Each row is a point on a landscape with many valleys, with its height.
From any point a ball takes the steepest step (drop divided by distance) to one of its 2 nearest points. It stops when none of these is lower. Distance is the straight distance between rows; heights are no part of it.
Fum height 870: [-36  -4 -20   4  20  -8 -14  12 -46 -14  16  37   7   2   4  25  24  10
 -24   3  38 -11  -8 -14 -37]
roz height 538: [-20  17 -41  22  -3 -28 -14 -18 -16  28 -41   1  10  -2   9  21  18  29
 -44  -9  12 -12   3 -12   5]
Neze height 847: [-16  26 -10 -30  40 -11  12  17   6  -5  38  34  12  10  10  -8  24  34
 -30  26  43  -5 -16 -38  -7]
goven height 382: [-24 -53  30  11  -5  44 -25   0  51  12 -36 -19 -22 -42 -29  22 -24 -19
  26   9 -20  20  20  30  59]
zefil height 359: [ 13   2  -7  24 -25  16 -10 -16  -1  18 -14 -15 -20  21 -11  -7 -12   1
  -7   5   8 -12  13  12   0]
dobo height 297: [ 24 -20   1  34 -11  31 -42  -3  30  10 -19  -5 -20  23  -8  -7 -35   3
  -3  47  24 -13   7  25  39]
pivu height 798: [  7  11 -12 -15 -28  14  14  15  -3 -13  44  -3  13   5 -33  14  16 -20
   2  -4   7   7 -25  24 -35]
vopun height 313: [  5 -14   3  31  -2  27 -14  20  -5 -21  18   4 -18  24  -1  15 -22  10
  -8  51  28 -21   7  13  -3]
kigez height 385: [-15   1  17  -5  -2  35  19 -13   8   0  21   9 -44  23  13 -21 -22   6
  -1  34  18  -8  38 -33  17]
bita height 466: [ -5   3 -28 -36  22 -14  10   3 -45 -32  25  21  14  12  10 -21  40 -17
  -1 -21  11  10 -20 -44 -47]
Luz height 552: [ 10  28 -41  22  36 -29 -24  23 -21 -47  13  15  19   8   4  24  33  47
 -43  10  15 -19 -13   1  -5]
fer height 497: [  1  12  -9 -37  40 -20  19  -2 -43 -25  25   7  -1  22  17 -46  39   7
  -1 -20   5 -13   0 -52 -35]
tus height 554: [ -1   5 -38   8   1 -17 -17 -33   9  33 -42  11   7   3  16   0   1  15
 -30  16  14   3  -4 -22  20]
vub height 129: [-40 -17   5 -22  -7  -9  27  21  10  -3   8  -5  44 -50  -3  53  15 -24
  10 -13 -25  33 -30   5  -9]
lim height 328: [ 14  15  20 -24   0  22  27   6  -4  -7  50  -4 -27  35  -3 -40   4   6
   7   8  23 -21   9 -20 -27]
Limun height 863: [ -2   6   7   9 -22   8  -9  -5  21  37 -30 -25   2 -21 -14   8 -13   2
  -1 -23 -18  12   7  25  29]
los height 641: [-49 -14  27  -9  22 -10   2   2 -34  26 -14  31 -12  -9  29   0  -3   4
   9 -21  22 -24  14 -27 -23]
dut height 525: [ 11   4 -25   5 -19   0  -8   9 -44 -17  15  -5   6   8 -22  13  24 -15
  -9 -32   8  -5 -10  25 -53]
mus height 646: [ 13 -15  31  25  33  -2 -45  24   6   4  -3  23   7   5  11  -8 -21  15
  -1  27  24 -29  -8  33   3]
vum height 419: [-40   6 -22  -1 -12  -9  17 -24 -11  27 -29  12  -8   1  19   8   7   5
 -25  -6  19  -5  19 -42   4]
Naf height 125: [ -2  -3  10  12 -12   7  22  17  32 -29  11 -30  13 -29 -21  35   1  -1
   9   9 -48  21  -6  30  25]
nad height 573: [-13  11  44 -34 -13  -1   2   2   9  66 -17   2  -1 -16  -2 -28 -10  -4
  12 -60  18 -18   3  16  -7]
nuziz height 622: [  3  -1   9  19   8   8 -38 -15  26  26 -30  25 -32  28  14 -36 -22  21
 -26  23  65 -44  20   3  34]
vodet height 309: [-34  -7  44 -15  12   7  27  45  39  -9  31  -8  15 -52  -1  40   0  16
  -5   5   2   5  -6  32  13]
Laf height 501: [-11 -34 -25   0   1  10 -13 -28 -17  11 -17  30   8  15  10  -1  -9 -37
   8  40   0  18  -8 -33 -14]
Sab height 529: [ 21  21 -28  38  38 -29 -28  13 -26 -44 -11  -1   0  11  16  15  16  55
 -33  11  -7 -29  10   5   7]
Sep height 351: [  4 -14  20  30  15  12 -14  31 -26 -44  27   8 -11   6   1  26 -15   9
   6  28  13 -16   6  23 -21]
zoga height 436: [  5  14 -45 -37  -9 -14  19  -5 -23 -16  22   4  26   8  -9  -1  38 -19
 -11 -15   3  28 -27 -29 -38]
Melaz height 360: [ 10  24  27 -21  -6  32  27  -1  22  -1  39 -11 -44  26   7 -38 -14  20
   7  22  17 -12  22 -26  13]
lined height 584: [ 15   5 -42  11  -2  -1   1 -20 -33 -12  -1 -10 -15  34  -4 -13  23   8
 -29   8  16 -16  17 -15 -25]
nik height 391: [-28 -16 -18  20 -18  -2  -2  -7 -32   9 -29   0   5 -14  -2  44  -3  -6
 -12  -8 -11   9  12   3 -15]
nipa height 615: [ 33   8 -10 -19   1 -20  21  -2 -20 -36  20  -1  17   6  -3 -19  19 -30
  24 -36 -42  19 -12 -11 -27]
dasi height 591: [  7  12 -45  -1   3  -9 -15  -7 -14  -3  11  19  22  20  -9   5  28   4
 -36  20  30   4 -25  -9 -26]
Mose height 560: [ 11  -2   4  -3  61 -41 -26   5 -58 -33   5  26  10  11  26 -37  35   7
  12 -33  -6 -24 -14 -21 -38]
Kekup height 575: [  3 -30 -12   3   5   3   1  -7  47 -15   1   7  38 -17  -8  16   2 -26
   8  54 -29  37 -27   4  26]
tuden height 232: [-16  -2   6   7  34 -24 -19   2  26  10 -40   3  23 -36  30  18 -11  28
 -16  12 -24  15  -1 -10  54]
Gez height 472: [-11  -9   4 -14 -18   7   3   7 -54   1  25  10  -3   5 -20   2  23 -29
  13 -43  21  -1 -13  16 -70]
mol height 171: [-40  19  21 -44 -10  -5  30  16   9  44   6   3  12 -24   1   5   2  10
  -5 -39  22   0  -1 -10  -8]
zesa height 281: [ 50   6   2  -2  10 -13  -8 -28  15   8  -9  -4   5  18   7 -48  -1 -12
  22   8 -32  15 -13 -11   6]
Vepa height 334: [ 12 -18  -9   7   8 -18 -36 -12  27  35 -52   3  44 -16   0  -1  -7 -17
   4   2 -19  23 -27  15  24]
kika height 483: [ 11 -24 -10  -6  19  -3 -28 -17  13  15 -13  38  28  11  11 -17  -8 -29
   8  45   3  18 -28 -15   0]
vomop height 491: [ 12   7  26  -1 -14  11  -2 -20   2  32 -17 -18 -21   0  -3 -27 -16  -6
  22 -29 -29   5  15  -2  14]
Ruzu height 576: [  0  22 -20 -18   7 -14  44   1   1 -42  21  -8   8  -9  13  19  10  15
 -11  12 -35  34  13 -35  12]
Rivi height 521: [-33 -28 -35  15  -6  11 -11 -19 -17   9 -22  31  10   6   7  32  -5 -20
 -19  43  16  11   3 -22  -8]
befo height 851: [-17  -4  31 -10 -19  17  11   7  13  24  -1 -12   1 -24 -13  12 -11  -9
  22 -18 -17   8   1  25   6]
bozer height 590: [  7  -4  -2  -6  17 -21   9  -6  38 -10 -10  -1  34 -21  13   7  -2  -6
   5  27 -40  36 -16 -17  38]
Rane height 514: [-14  22 -38   6  -8 -27   8 -23 -34  22 -30 -18  -5   5   3   0  32  26
 -38 -34  12 -22  16 -21 -15]
paga height 880: [ 33   7 -14  11 -15  -2 -28  -9  35  32 -16 -11  15   8 -15  -8  -8   4
 -13  10  13  -2 -22  39  17]
Kizi height 288: [-30   2   3 -23  -5   9  13 -19  24  28 -16  12 -10  -9  19   0 -16   3
 -12  12  14  14  18 -32  36]
Gebeb height 664: [ 18 -10  37  25   7   6 -31  34  24   5   0  -8   9  -7  -5   3 -26  11
   9  11  14 -24 -13  53  15]
gib height 73: [-16 -13  11  -8 -13  -4  35  21  36 -24  24 -16  35 -46 -21  44  18 -18
  11  -6 -46  28 -25  26   7]
solan height 343: [-53 -19 -14   9 -21 -11  -8  -6 -17  44 -53   7  17 -27   6  45  -6 -14
 -11 -24  10   3   2  -1  -2]
kun height 500: [ 20  24   8  12  -7 -15   0  49 -38 -40  26 -29  -6  -3 -16  20  13  19
   0 -55  11 -27  -3  44 -39]
vaze height 640: [ 14 -24  50  17  26  -5   3  23  42 -34  23   1  13 -21   0  -5 -17  -9
  36  18 -40   4 -11  32  26]
lag height 718: [ 54  11 -43   6 -11  -4  13   8 -14 -71  26 -12   4  19 -16   3  14 -14
  -1  -9 -27  11   0  18 -16]
Nazu height 751: [ 54  25 -34 -10 -18  -7  19  19 -22 -52  27 -27   4  11 -24  -6  27 -11
   2 -49 -17  -3  -1  28 -32]
Kazel height 467: [ -8 -11  41 -18  -5  15   5 -25  -3  41 -23   1 -25  -2  13 -38 -23 -21
  41 -32 -24   5  20 -26   9]
popif height 278: [  7  14  34 -27  29   5  22  24 -24 -27  59   9 -16  23   1 -41  12   8
  12 -16  18 -20   3 -16 -43]
kap height 555: [ 13  34 -37  -3  14 -20  24  -7  -6 -37  10 -12  -2   4  13  13  17  42
 -35  16 -13  16  13 -30  11]
Fon height 517: [-20 -22  28 -14  34   3 -21   9  -9  17  11  51   7   5  20 -13  -8  -3
   5  23  38 -19  -8  -4 -21]
Roveb height 625: [-39 -12  31 -14   7   9   4   5  -1  29  -8  21  -2 -17  15   4 -19   0
   6  -7  15  -2  15  -9   1]
pepu height 632: [ 10  -5  19  -1  24   6 -38   5  22  25  -7  31  -6  18  12 -30 -22  19
 -15  27  50 -34  -1  14  13]
Punir height 779: [ 21  25 -33 -22 -34  -1  28   6 -15 -24  30 -20  13   6 -33  13  27 -13
  -5 -32 -16  15 -11  14 -35]
lisad height 520: [ 27  10  34   0 -25  22  -1  -6  -1  35  -1 -27 -34  24 -13 -48 -12  -5
  24 -32   0 -31   9  18 -10]
Tira height 546: [ 10   9  50 -12  -8   6  -6   5  -5  46   2  -4 -13   6  -4 -42  -9  -3
  20 -47  14 -32   2  24 -26]
Mamed height 350: [-15 -32  16   7  -4  38 -26 -19  43  16 -34  -4 -25 -21 -11  11 -31 -12
   5  17  -3  21  31   4  77]
Tena height 790: [ 48  15 -42  20  22 -28 -14  27 -18 -86  33   9  16  18  -2   1  24   4
 -21  -7  -3  -3 -10  17 -10]
fifi height 506: [  2  -4  20   0 -29  29  29   7 -14 -33  22 -25 -29  -5 -25  15 -14 -16
  44  -8 -49   7  20  25 -12]
goto height 908: [ -6  41   6 -21 -42   6  23  23  33  41  16 -38  10 -16 -28  14   4  23
 -22 -38  24 -11 -10  38   6]
bup height 527: [ 22   4 -23 -14  45 -33 -16 -11 -45 -24   6   8  11  26  12 -51  48   4
  -5 -21   8 -23 -12 -28 -33]
derak height 220: [-20  21  17 -44 -22  15  31  -2  22  44  20   2  -9   2  -7 -19   2   4
  -6 -17  35  -8   6 -12  -7]
tolud height 703: [ 12  -2  -2  26  -6  -5  -7  52 -32 -70  41  -7   2  -9 -18  44   9  -1
   6 -16  12  -6 -12  54 -31]
dok height 388: [  2  13  -1  -3 -16   7   8  -1  -8  20   8  -8 -11  14  -8  -9   4   6
 -14  -9  18 -17   7   2 -21]
pizit height 588: [  3  -4   6 -12  48 -41 -15  -8 -47  -4 -19  14  12   9  36 -35  18  -4
  19 -34 -22 -19 -13 -43 -29]
vapi height 839: [ -5  20  -2 -20  45 -22   8   5   4 -14  21  26  13   3  27 -14  13  26
 -12  24   2   2  -9 -41   5]
ruzo height 885: [-25  15 -22 -16  29 -19   2  20 -51 -25  21  20   9   3   4   6  45  22
 -21 -29  23 -11  -6 -26 -40]
rizog height 442: [ -6 -29  30   7  -7  42   1 -14   7   1  -4   3 -33   5  -6  -9 -34 -23
  43  27 -31  15  25  -6  17]
Vazed height 365: [-44   1  20   4 -20   9  22  -6  -3  21 -29 -27 -20 -39   8  35 -19   6
   5 -34 -33  22  37 -14  36]
tuka height 437: [ 21 -13  16  15  38 -18 -18  23   6 -45  43  36  30   3   6  -7   3 -13
   9  24  -4   1 -32  13 -10]
fim height 539: [  0  38 -19  10   1  -9  19  -6   8 -11   1 -24 -20  -1  11  14   0  54
 -38  12   0   4  27 -17  31]
Molip height 638: [ 42  10  19  15  13 -33   4  -1  30 -20   2 -15  26  -5  -1 -21  -8  -3
  24 -12 -64  18 -13  13  28]
kedol height 746: [ -8   2  53 -13  19 -17  17  30 -21 -18  38  11   6 -22   2   7   7  -9
  35 -37 -10   4 -12  22 -35]
relu height 418: [ -4   2  -5 -23  13 -10  12 -24 -11  15 -17   3  -3  11  29 -28   0  -8
  10  -1 -20  13   2 -56  -2]
tol height 613: [-31  -6  14 -23  33 -25   1  -2 -48  17 -14  16   2  -1  36 -18  15  -4
  17 -40   2 -20  -6 -47 -36]
safi height 486: [  2  -8  -8  52   6   3 -29   9 -20 -16 -20  -4 -15   9   6  27 -16  26
 -23  26   4 -21  22  16   7]
todod height 465: [ 20 -22   7  11  28  -5 -24   4  27 -14  16  32  33   4   4  -6  -5 -17
   3  53  -2  12 -28  12   8]
sul height 383: [ 35  10 -23   3  -2 -26 -11 -10  -2  -3  -2  -2  34   6  -8  -7  16 -14
  -3 -11 -22  16 -29   8 -15]
tirup height 236: [  5   6  31  20  -6  13  11  48   2 -45  35 -28 -13  -7  -4  31 -19  23
   9  13  -4 -17   9  28   5]
Vaz height 661: [ 21  -7  -2  23 -15  12   3  26 -28 -56  24 -16  -9   3 -18  30  -4  -8
  15   0 -14  -2   6  36 -26]
Leki height 369: [-14  -8 -47  -9 -25   0  16 -40  -7  14 -38 -15   1   6  12  10  -5 -26
   4   6 -30  37  -4 -51   5]
zibed height 256: [ 50   0 -28  34 -15  16 -20 -23  19 -13  -7 -22 -29  38  -9 -19 -18  11
  -3  51   0   0   1   4  25]
vuro height 409: [ 33  13 -56  -9 -12 -21   2 -14 -23 -25   5  -5  29  11 -11  -1  36 -18
 -15 -20 -16  22 -23  -4 -30]
gure height 257: [-10  19   9 -36 -16  21  24 -10  43  29  13  -4 -12  -3  -2 -11 -10   9
  -6   9  19  14   5 -10  28]
fud height 574: [  7  11 -20  13  25 -25 -27  13  -8 -16   7  18  31  -1   3  16  18  18
 -27  14  10  -6 -21   8 -10]
magu height 603: [  2  14 -47 -24   0 -20  -2 -20  -4  34   2  16  22  18  -5 -20  39   0
 -32   0  46  -2 -34 -22 -31]
fefu height 239: [-47 -41  31 -14  19 -18  -8  20  14  29 -41   9  32 -59  17  39 -10 -14
  20 -20  -8  16 -22  16   9]
lat height 658: [ 54  18   8  13  -7 -20   4  15  17 -32  22 -20  16   6 -18 -12   1  -2
  17 -17 -41   0 -18  32   5]
kunar height 540: [-26 -19 -21  -3 -16  24   5 -15  19   9  -2  18   3  -2  -3  28 -10 -12
 -18  50  17  20   4 -10  15]
vakis height 505: [ -6  41 -31  19 -21  -6  38 -17 -14  -5  -2 -48 -47  26  -5 -11  27  49
 -47 -18  43 -39  43 -20   7]
sato height 386: [-51 -12 -36   2 -23  -9   2 -27 -10  40 -58  12   5  -6  17  23  -5 -21
 -18 -12  18   2   2 -37   4]
vagav height 532: [  0  -7  -4  -6 -35  13  22 -15 -10   0 -13 -24  -3 -12 -23  11  -2 -33
  41 -21 -67  31   3   3  -8]
Puv height 627: [-22 -10 -16 -12 -18  25  16 -15 -14  11  23  27 -13  29  -8  -6   8 -20
 -12  26  40  -5   7 -27 -34]
Kozem height 496: [ -5  -9   4  -8  37  -6 -29   8 -23   6  24  48  13  18   9 -23  18  -4
  -5  15  43 -18 -27 -10 -39]
Zili height 598: [-33  -4  32 -28  -6   0   3  -9   0  57 -28  18  -6 -11  18 -24 -15 -11
  11 -39  19 -14  11 -17  -4]
suse height 443: [-17 -44  40  13   8  25  -9   0  10   5 -17   4 -10 -25  -1   9 -28 -23
  46  18 -34  20  14  14  16]
kek height 282: [ 40  -7 -19  37 -24  27 -17   7   1 -33  10 -21 -24  35 -12   4 -20   3
   1  52   4 -15   4  15   6]
tegil height 488: [-11   8 -32  -2   2 -32   4 -35 -41  37 -37 -16   1  17   8 -33  42   3
 -21 -43  18 -34   7 -28 -29]
mufof height 287: [-55 -29  21 -11 -12   2   8   7   5  37 -34  -3  15 -48   4  41 -15 -19
  16 -26  -9  17  -1  10   8]
poko height 414: [-14 -21  14   1  -7  38  11  -8   4  -6  17  15 -22  13   1   3 -24 -12
  13  46  -2   9  21 -13   0]
Kiru height 559: [ 15  -9 -11 -20 -28  10  30 -10 -16 -35  18  -7   1  -1 -27   1   6 -47
  48 -13 -63  28  -7   1 -21]
Fazom height 810: [ 39   9 -48   2  25 -25 -10   1 -13 -67  34  24  21  23   3 -14  30  -6
 -20  16   1  14 -22 -12 -16]
ruged height 196: [  9   8   4  21  16 -14 -28 -13  23  19 -45 -17   1 -23  16   2 -16  23
 -11  -1 -28  18  11   0  59]
Bil height 394: [-21  -3 -28 -33   2 -13  24 -19 -11   5 -19  -4  13   5  32   7  -4 -30
  14  -2 -28  29 -21 -66  -9]
karon height 831: [ 26  28 -16 -19  33 -38  19 -12  11 -27  17   9  17   9  23 -27  16  16
  -8  13 -19  18 -14 -40   7]
kero height 600: [ 16  14 -25  17   3  -4  -3 -17 -10   5   5 -10 -25  42   2 -27  18  28
 -37  20  47 -39  12 -10  -9]
zom height 660: [ 12 -14  34  14   2  23  -5  15  20 -18  14  -8  -7  -4  -7  -1 -25  -8
  28  27 -22   2   0  26  14]
tela height 413: [-16 -43  35  28   1  18 -15   6  23   8 -33 -23  -6 -44 -12  28 -20 -13
  35   0 -41  22  15  35  32]
num height 873: [ 12   9  -5  -2 -13   6 -20 -19  42  39 -29 -12   2  -9  -6  -5 -13  13
 -17   0  12  11  -2  15  45]
Mot height 482: [-31  33 -10  12 -24   5  43 -26  -6  11  -7 -20 -48  16   6 -14  17  24
 -36 -17  37 -27  55 -41  12]
fepe height 428: [-16 -10   0  21  -6   8  -8 -21  -5  22 -39  -7 -14  -7  10  12 -21  -1
   0   0 -23  17  28 -18  33]
Reru height 857: [-23  11   2  -7  26   0   4  22 -21 -12  31  24  -1   6   6   8  11  25
 -20  15  32 -15   4 -17 -22]
Dape height 838: [-32 -22  20 -12 -29  41  11  -1  34  21  -2  -8 -11 -28 -21  26 -17 -13
  14   9  -7  12  11  24  28]
nozi height 561: [ -2   0 -48   4 -16  -4   0 -15 -45  -3  -7  -2   2  17 -13   9  29 -10
 -30 -16  13  -5   2  -7 -41]
Muz height 269: [-43 -26  53 -23  10  12  17  27  39  12  -2  -4  11 -62   3  31  -7   1
  10  -8  -6  14   1  25  25]
dar height 431: [ 18   7  19   6  12  -5  -4  37 -50 -37  35  -4 -15   8  -5  -3  16   4
  12 -42  17 -28   0  29 -55]
tuve height 645: [ -8   4  -6  -4  17 -19 -41 -18  21  48 -51  28   9   0  17 -19  -7  22
 -31  -1  44 -25  -1   4  29]
kedof height 607: [-24 -23 -19  -7 -24  19   1 -36  -3  37 -17  34  -6  24  -1 -13  -2 -34
  -7  23  42  -7   5 -26 -18]
vod height 231: [ 30  20 -13  21   7 -27 -13  -9  16   5 -29 -23  17  -9   4  -2   0  16
  -9  -3 -36  16  -6   7  29]
vok height 621: [ 19 -12  29  17  15 -12  -9  11  45  -6  -9 -13  28 -26  -7  -2  -9  -9
  20   4 -46  15 -16  32  36]
fen height 180: [  7  11  17  21  -6  -6  16  37  10 -42  21 -36   7 -23  -9  38  -6  18
   4  -7 -33   2   5  35  12]
nafi height 822: [ 26   6 -32   1  33 -40  -4  -6  -6 -46  11  22  30   8  20  -6  17  -4
  -8  19 -25  21 -21 -29  -1]
zufep height 512: [ 13   4   1   2 -28   7   1 -25   5  23 -30 -35 -13  -8 -16  -9 -10 -19
  35 -28 -60  29   8  -3  21]
luruk height 680: [ 52  16  19  -5 -14  -1   3  14  16 -19  41 -11   9  23 -29 -34   1 -22
  35 -12 -22 -14 -30  31 -18]
Tokev height 316: [-29  -6 -16  -9   3   6  12 -21  25   8 -20   2   0 -19  22  23 -12   9
 -16  38  -7  35  12 -41  48]
Sirik height 444: [  6   3  15 -16   2   3   6 -41   3  39 -26  -5 -28  14  23 -54  -8  -9
  15 -16 -10   2  18 -46  16]
Vapud height 285: [-24  10  30   1  -1  13  20  51  21 -17  41 -17   3 -24  -7  40  -6  27
 -10  11  20 -13  -1  30   5]
pibuf height 612: [  4  17   4  10   0  11  -3  -7  15  20   0  -1 -38  32   8 -37  -7  29
 -28  17  61 -43  21 -10  14]
lafo height 356: [ 16  -1  22  -9  17   9  10  32 -45 -58  56  10 -22  17  -3 -18  13 -11
  26 -20  15 -16   1   8 -54]
zoza height 522: [-16  40 -27  22 -11 -10  19  -8  -2   2 -10 -25 -34   8   5  12  13  57
 -53  -2  35 -26  33 -16  21]
resiv height 624: [ -2  37  -4 -18  12 -18   0  -8  24  45  -8   7 -13  13   6 -39  16  46
 -39 -13  63 -37   0 -10  13]
Vibu height 901: [ 17  35   9 -27 -34   6   2  18  43  48  17 -21   8   5 -28 -15   1  18
 -14 -24  43 -21 -23  39   5]
Pokek height 445: [-19 -27  64  18  12  12   7  22   8  -6  -7 -21 -18 -46   2  26 -22   2
  41 -11 -38  12  20  37  20]
vam height 424: [-11   1  -3 -15 -10  -4   5  -4 -36  26   6   8   4  12  -7 -13  21 -14
  -5 -32  23 -13  -7  -7 -48]
kol height 524: [-13 -14  31 -12 -20  21  13   9 -34   3  31   7 -18   2 -21   6   0 -32
  39 -20   6  -3  -4  27 -57]
Mati height 752: [ 36   3 -14  28  16 -26 -13  44 -31 -88  38   5  11  -2  -5  15  13  -2
   3 -33  -5  -7  -9  43 -20]
les height 634: [ -6  32 -19  -5  14 -30 -20 -11  18  50 -33   9   7  -1  13 -13  16  49
 -42 -18  42 -30  -4  -2  20]
mizo height 696: [ 35  11 -41   8 -16   7  15  -8 -12 -48  15 -18  -7  20 -13  12   6   0
 -12  21 -19  16  11  -1 -10]
Rele height 537: [-20 -17  22 -11  22  21  -7   9  16   3  21  39  -1   6  12  -4 -18   5
  -6  49  37  -9   5  -6   2]
Bera height 320: [ 10 -15  34   3  10  37 -31 -15  45  11 -17  -6 -45  -2   2 -15 -43   4
   8  19  11   3  36  -2  89]
zomo height 451: [-41   8   5   9 -18  16  22 -20  -5  20 -15   9 -37   6  11  -2  -7   6
 -19  -6  28 -19  48 -33  12]
fameg height 626: [ 21  -6   3  30 -43  28   1  21 -28 -33   8 -37 -36  14 -26  23 -19  -2
  23  -5 -14 -21  18  37 -18]
piva height 642: [ 25  -8 -10 -14  23 -22  14   4 -23 -67  36  27  18   9  13 -20  11 -34
  25 -10 -36  23 -10 -25 -22]
nipig height 325: [  1 -20  12  28 -28  37 -23  -3  13  19 -17  -5 -25  11 -17   2 -32 -13
  13  20  11 -13  14  30  18]
robib height 295: [ 18 -10   5   3   3  31 -21 -40  42  16 -16   8 -41  17   7 -32 -34   1
   3  42  22  11  24 -18  67]
risa height 587: [ 52   2 -19 -12 -18  -2  16 -10 -14 -45  20  -8   2  18 -25 -23  13 -41
  38 -22 -55  15  -7  12 -27]
Naka height 186: [-40 -17  24 -16  20 -22   9  22  -6   6  -6  11  32 -44  21  36   0 -10
  15 -16 -13  17 -23  -1  -8]
labe height 589: [-34 -29 -14  11   3   2 -18 -29 -13  32 -46  45  -7  14  23  -5 -11 -19
 -11  22  33 -13  14 -35  -1]
Kig height 894: [ 32  21  -5 -14 -38  16  -9 -11  41  45   7 -19 -15  27 -21 -37  -6   6
  -8  -1  52 -26 -21  29   8]
Leson height 610: [-26   7  -7 -18 -12  18  28  -3   2   5  27  12  -9   8  -3  12   2   5
 -16  24  24   6  14 -29  -9]
gugo height 586: [ 48  -3   7  27 -19  12  -6  20 -39 -40   7 -36 -29  25 -15 -10 -10  -3
  27 -21 -17 -30  13  34 -30]
luta height 605: [  4  -6  24   6  23 -19  -1   9  13  -7  -3   5  30 -25  10   3  -7  -2
  13   3 -35  13 -12   8  14]
pizo height 570: [-18 -15 -19  -6  16 -13 -27 -14  -3  33 -34  36  23   2  22   1  -4  -5
 -13  18  22  -4 -13 -23  -1]
Dabuk height 508: [ 20   9 -29  51  18  -8 -32  15 -18 -35  -6  -4 -11  24   9  20  -2  46
 -38  41  19 -34  12   8   6]
valas height 720: [  4   0  66  -8  15 -12  -2  29   4  14  17   6  11 -21   1 -10 -10  -7
  40 -34  -8 -10 -14  41 -18]
gofez height 473: [-18 -17  45   3 -14  21  25  13   4 -13  10 -24 -17 -35 -19  25 -13 -18
  54 -12 -54  16  12  32   0]
Taz height 342: [-21  -6 -46   4 -18   4  12 -46   9  21 -38   1  -9   3  19  16  -8  -6
 -15  29   1  31  11 -50  32]
nosif height 825: [-34 -10 -13 -22 -47  36  16  -9  31  29   4   1   4 -12 -30  30  -3 -19
  -6  19  14  15  -3  16  10]
beba height 459: [-20   6  -8 -21  -6 -21   6 -18 -23  50 -27  -1   8   3  12 -18  20  -8
  -9 -45  14 -17  -6 -27 -26]
Funob height 225: [-52   0  37 -37   0   4  31  23  16  21   5  -2  12 -46  10  27  -9   7
   6 -23  -3  15   5  -3  11]
zuki height 700: [ 29   1  46 -11   3  -3   1  16   8   3  30   4  10   3 -12 -31  -6 -24
  44 -25 -17  -8 -27  33 -25]
Gaf height 471: [  7   0  -4  -1  33  -6 -19  21 -15 -36  49  38  21  16   1 -13  19  -8
  -7  17  29   2 -31  -4 -33]
denad height 399: [ 27 -13  29  32  24  -8 -20  38   1 -50  37  10  11   5   1   5 -12  -2
  18  21   2 -15 -19  35  -7]
Pog height 548: [ 40   5  24  21 -17  17 -10   4 -11  -5  -1 -30 -30  23 -13 -29 -19  -1
  27 -10 -25 -20  13  21  -6]
Vatu height 275: [ 39  -2 -10  12  -6  23 -23 -31  38  17  -8  -2 -25  30  -3 -34 -23   6
  -1  46  23   2   0   3  33]
toma height 398: [-28 -10   8  25 -19  27   6 -25  -4   9 -35 -26 -38 -19   1  27 -26  -5
  11  -8 -39  29  50 -22  53]
pupu height 329: [-43 -16  27   0 -22  13  15  10  17  24 -24 -29   1 -58  -8  46 -12   1
  10 -28 -28  23  15  24  34]
Bom height 678: [ 24   6   1  10  -7  11   9   2   9 -31  17 -17  -7  10  -6   3 -10   4
   8  24 -30   9   7   7  10]
dufir height 614: [ -4  27 -19 -26  16 -22   2  -6   6  36   7  15  13  13   4 -25  30  29
 -31  -4  49 -18 -19 -21 -11]
Feg height 592: [-16  12 -18 -20 -14   3  32  -1  -8 -12  19  -5   4  -3  -1  23   9   3
 -11   7 -14  24   6 -24 -10]
totaf height 307: [-18 -18  -5   5  15 -27 -33   4  14  36 -54  10  44 -38  13  26  -6   1
  -9  -6  -6   8 -23  14  21]
Kefo height 270: [-30 -18   3   6  39 -28 -20  14   8   3 -30  22  43 -37  30  32   1  11
  -6  13 -13   7 -23  -6  23]
rabo height 545: [ 16  11 -17  -2 -34  20  35  -4 -26 -38   6 -33 -25   4 -20  16   0  -9
  17 -18 -52  15  34   4 -15]
daki height 458: [  4  -1  -9  33   7  -5 -16 -12 -21  -8 -29  -6 -10   3  10  10 -10  16
 -14  10 -25   1  25  -7  12]
gobo height 558: [-19 -41 -12  -9   4  17  -9 -14  32  10 -17  23  26 -12   5  17 -14 -28
   5  55  -4  32 -14 -11  21]
Motiz height 813: [-13   8 -16 -15 -51  31  18   4  15  19  28  -8   1   7 -40  23   4 -13
  -6   7  20   0 -11  26 -20]
Lile height 358: [ 35  -8 -27  23  -7 -24 -32 -15   6  13 -35  -3  45  -2 -14   1   6 -25
   4  -3 -31  23 -34  23  -3]
Big height 258: [ 43  18 -14   1  -1 -11  -8 -26  39  14 -12 -17   8   3  -2 -25  -3   7
   5  15 -21  25 -19   5  32]
zamas height 887: [ 27   4   2   5 -31  13 -31 -12  33  52 -24 -10  -6  17 -19 -28 -16  -4
  -6  -9  33 -21  -9  39  15]

Where does a ball stop that starts at each point below?
nipa | mol
les | gib
kedol | zibed
Leson | solan
zamas | zibed
lag | zibed
pizit | ruged
Fum | lisad
valas | zibed
ruzo | ruged

Call two points neighbours if one is among the 2 nearest of the other. Go from one point of each pair to the other, from neighbour to neighbour, staying as low as possible. Name the highest point that can't be avoided.
gib / solan | daki
gib / vam | rabo
mol / gib | vodet
popif / zibed | suse
ruged / lisad | los
